Each row is a point on a landscape with many valleys, with its height.
A ball rolls from a point to the lowest of its 2 nearest points, and stops where none of them is lower. Distance is the straight distance between rows; heights are no part of it.
j21: [117 194  89 166  86 122 106 151  82 161 108 131  99 144 145 149 106 114
 109 163]  h=230
j429: [123  64 112 121 163 129 131 108 147 174 130 144 153 161 112 131  94 152
 144 131]  h=235
j197: [128  80 147  72 195 138 140 142 140  98 127 122  97 137  90 122 114 125
 149 114]  h=285
j60: [120  97 104 144 104 168 189 117 152 123 145 111 131 141 122 140 178  87
 129 124]  h=458
j228: [131 162  98 146  89  86 129 148 135 124 120 117 129 133 180 139 115 164
 154 156]  h=633
j898: [148 180 180 114 142 143  97 139  79 114 140 146 117 113 109 103 145 100
 112 113]  h=288
j567: [122 162  90  86 118 110 112 156 108 137 116 157 110 135 134 138  93 150
 146 133]  h=662
j3: [131 106 110 129 138 105  82 170 152 129 156 150 121 144 135 168  53 177
 114 156]  h=150
j476: [127 116 155  55 182 137 119 180 137  66 123 140  84 116 104 108 134 113
 146 117]  h=263
j370: [156 136 133 154  75 158 139  90 131 119 186 131 146 107 128 143 184 154
  59  78]  h=465
j72: [141  82 118 135 141 120 122 135 154 130 156 128 135 152 126 152 104 164
 123 144]  h=191
j503: [129 160 115  99 114 158  74 160 101 125 150 161 103 131  78 177 109 134
  70 101]  h=722
j432: [101 167 128 178 107 110  89 177 112 118  79  76  95 118 125 150  96  77
 112 162]  h=298
j795: [144 125 106 162 100  97 155  72 142 143  84  56 166  95 150 118 131 177
 125 113]  h=629
j853: [131  99 127 172 134  95 102 112 161 162 129 141 175 153 160 124  85 160
 158 169]  h=756
j359: [ 95 101 139  93 172 151 119 178 129  90 116 120  89 120  88 134 123  52
 126 138]  h=359
j415: [136 116 170 141 178 147  88 145 105 105 119  89 108 126  70 142 118  97
  90 113]  h=202
j700: [101 149 133 131 115 138 105 165 120  79  69 102  85 124  81 172 162  69
  95  90]  h=323
j64: [155 188 153 114 143 107  96 121  70 142 113 124 128 113 124 106 118 133
 129 129]  h=267
j469: [137  96 157 100 213 113 112 103 115 157 124 175 162 148 114  88  81 141
 165 144]  h=591
j829: [140 181 224 118 148 160  91 152 100  79 151 175 107  97 121  99 178  83
 118  95]  h=312
j413: [145  84 160 100 222 128 111 143 124 132 154 205 138 147 117  98  63 144
 136 159]  h=571
j57: [139 116 123 117  92 128 153  50 105 205 152 169 175 121 156  83 166 150
 138 122]  h=537
j282: [106  78 107 178 122 113 124 107 183 176 104 103 156 161 137 142  72 156
 159 158]  h=767
j207: [118 110 143 132 149 125 159 157 160  58 106  70 109 110 135 121 150  92
 151 138]  h=333
j577: [117 113 127 120 162 103 118 118 139 155  91 122 151 143 131 110  78 131
 183 154]  h=803
j708: [ 96 141 131 102 129 160 124 174 121  97 119 157  79 128 102 138 162  52
 119 125]  h=346
j605: [116 144 102 152  82 153 176 139 134 103 151 144 114 143 148 140 197  85
 118 140]  h=454
j129: [125  86 143 129 156 178 148 105 120 143 118  79 116 136  64 131 147  91
 109  92]  h=300
j794: [ 89  85 126 167 156 117 112 126 177 170  90 107 131 150 112 133  33 125
 161 168]  h=777
j495: [121 140  86  65 116  93 128  99 120 170  83 128 131 137 121 132 105 188
 162  90]  h=827
j447: [137 106 170  85 186 127 141 127 125  78 111  83 107 110  88 109 139 127
 138  82]  h=303
j817: [110 167  96  58 149 106 100 161  99 138 104 184 124 124 134 124  45 143
 154 153]  h=640
j13: [141 159 162 186 120 145 141 126 111  96 129 104 138 115 138 116 187  62
 109 145]  h=229
j315: [117  87 115 134 134 137 183 140 168  99 130  97 127 137 134 131 146  96
 159 141]  h=380
j286: [129 174  90 166  68 125 114 178 117 116 167 171 107 144 179 155 152 117
  94 177]  h=568
j328: [149 153 131 122  88 148 138 126 126 104 182 161 127 119 147 135 185 149
 102 101]  h=487
j596: [ 99  80 126 144 172 111  88 173 173 119 147 150 112 145 127 154  10 142
  99 177]  h=115
j941: [126 156 139 163 108 146 191  94 118 101 127 103 141 107 150  94 202  77
 127 126]  h=281
j182: [ 94 114  88 131  96  86 149 141 185 143 103 124 135 149 174 132  92 150
 194 160]  h=262
j667: [133  59 136 127 174 146 146  99 139 152 131 103 126 153  81 133 109 134
 119 106]  h=271
j77: [124 149 106  74 109 130 116 163 126  87 128 137  83 130 107 157 148 142
 121  89]  h=253
j921: [132 138 119  64 140 143  95 191 138  82 156 178  79 117 118 147 128 150
 108 124]  h=224
j487: [121 146  93 100 108 142 139 127 100 163 126 145 113 144 115 133 127 123
 137 121]  h=688
j534: [130 138 133  60 186 110  95 130 105 144 114 189 153 132 119 105  58 159
 164 141]  h=615
j158: [120 109 106 136 112 142 141 134 138 130 115  76 116 140 102 163 123 123
 118 121]  h=355
j883: [117 146 171 149 153 165  88 172 100 106 143 159 108 114 104 129 142  34
  89 159]  h=233
j928: [151 136 100 140 107 125  94 106 110 186 128 122 139 139 114 161  97 190
 101 121]  h=735
j905: [141 100 169 123 186 108 150 127 144  72 106  64 133 114 126 102 132 116
 158 123]  h=315
j678: [156 122 128  83 124 131 135 118 129 143 175 174 137 132 136 119 144 172
 139 116]  h=525
j333: [132  82  97 135 124 125 208  77 176 104 137  82 162  98 137 109 166 143
 120 103]  h=670
j986: [136 130 192 137 167 156  98 152 117  77 135 129 108 114  87 128 158  67
  98 117]  h=213
j292: [117 133 126 165 140 118 107 122 125 180  72  91 134 132 115 131  59 128
 156 163]  h=789
j630: [108  91 132 137 160 115 105 184 162 108 141 119 103 127 135 142  69 114
 128 177]  h=80
j95: [108 143 121  95 108 153 151 154 140  75 111 135  87 128 113 140 184  95
 131  93]  h=299
j201: [126 129 139  54 184 129  81 202 129  75 133 167  86 103 120 122  93 128
 119 144]  h=245
j589: [113  97 140 121 162 160 150 138 124 123 111  95 110 140  88 122 132  59
 141 135]  h=332
j574: [140 190 137 142  58 156 134 139 129  83 191 201 110 112 175 134 211 148
  85  90]  h=513
j134: [146 143 104 124  93 132  90 143 116 138 158 136 115 141 105 176 116 170
  81 113]  h=728
j433: [119 110 122 150 121 152 130 149 145  80 103  69 103 132  85 176 151  97
  92 102]  h=337
j123: [144 172 180 184 133 136  87 150  84 107 137 126 128 114 124 118 152  60
  93 167]  h=251
j677: [126 158  93 176  65  94 123 171 147 119 150 134 117 137 198 153 117 137
 131 191]  h=608
j972: [124 151 110 185  90 117 108 158 122 132 120  87 117 131 141 158 113 113
 110 162]  h=274
j226: [102 145 137 147 126 132  82 185 119  99  96  99  94 120  97 166 120  65
  83 142]  h=311
j251: [152 129 135 110 122 120 151  81 121 117 129  81 139  97 119 113 157 160
 113  73]  h=644
j267: [120 189  93 157 107 122 138 105  68 204  93 158 128 152 165 106 116 120
 157 172]  h=47
j402: [146 166 132 108 127  89 122  95  88 166  99 123 146 119 146  96 129 157
 157 122]  h=236
j242: [140  86 109 146 116 104 165  97 176 133 152 142 185 132 184 111 151 163
 168 157]  h=720
j316: [138 116 126 128 123 133 179 104 149  74 118  73 134  98 116 128 175 134
 113  83]  h=652
j642: [159 101 156  85 181 124 112 124 128 134 179 196 144 138 131 108 105 175
 138 131]  h=552
j856: [123 192 226 112 125 171 109 119  81 119 166 174 115  94 135  85 177  98
 118  46]  h=347
j626: [151 101 153 147 148 108 147  72 133 142 137 112 177 123 148  93 144 146
 142 138]  h=610
j806: [137 141 170 137  96 165 147  82 121 111 170 130 137  85 122 112 193 125
  81  47]  h=443
j867: [143  97 128 161 130 100 129  73 139 166 106  85 174 127 136 120 115 174
 135 133]  h=621
j930: [116 129 105 103 145  99  98 109 126 176  74 131 156 138 118 129  66 176
 171 123]  h=816
j191: [148  82 135 114 124 121 169  53 137 157 160 149 178 112 152  81 163 159
 129 109]  h=585
j561: [127 100  90 139  97 140 167  87 139 178 127 110 150 143 120 141 140 147
 131 124]  h=428
j12: [149 118 164 150 166 120 102 123 117 118 115  66 129 123 104 127 104 132
 115 121]  h=209
j223: [130  92 107 142 121  91 124  79 153 172 133 165 204 148 171 103 128 179
 166 150]  h=743
j288: [110  94  95 140 108 128 155 103 152 165  82  66 133 140 118 145 110 143
 155 125]  h=384
j965: [119 156 215 136 100 183 136  94 105 121 177 157 137  79 140  87 189 105
  99  26]  h=400
j131: [136 145 122 159 103 129 171 126 125 123 147 125 141 135 171 107 174  96
 145 163]  h=369
j360: [132 184 107 161  84 131 136 117  78 170 136 152 118 149 161 124 150 115
 118 151]  h=165
j539: [131 146 108  73 125 161 114 132 100 156 153 173 113 139  82 147 111 135
 114 100]  h=711
j944: [142  84  86 150 108  96 191  70 182 117 142 112 187 103 174 119 153 179
 127 117]  h=692
j173: [136 169 115 140 115  98 111 113  96 179 116 157 153 140 160 111 106 147
 158 169]  h=166
j86: [108 109 112 121 130  99 129 174 168 121 125 137 119 134 162 131  84 126
 174 178]  h=161
j885: [147 114  99 118  85 134 155  81 128 180 175 163 153 142 144 126 153 162
 120 122]  h=481
j187: [ 95 125  81 145  85  96 174 110 164 155  74  82 138 142 157 131 118 148
 184 138]  h=336
j647: [135 129 115 115 118 110 156  70 113 159  75  69 145 105 121 106 140 164
 133  91]  h=636
j62: [134 186 118 159  64 141 115 155 119  91 162 186  98 136 162 157 195 117
  78 126]  h=536

For each start below, name the point where the ball stops.
j60 -> j921
j370 -> j267
j359 -> j630
j158 -> j267

Call two points neighbours if one is among the 2 nearest of the other. Go from one point of each pair to the other, from neighbour to neighbour, staying as low as possible. Name the highest point that can't be avoided.
j921, j630 -> j359
j267, j13 -> j288
j415, j921 -> j905
j415, j13 -> j123
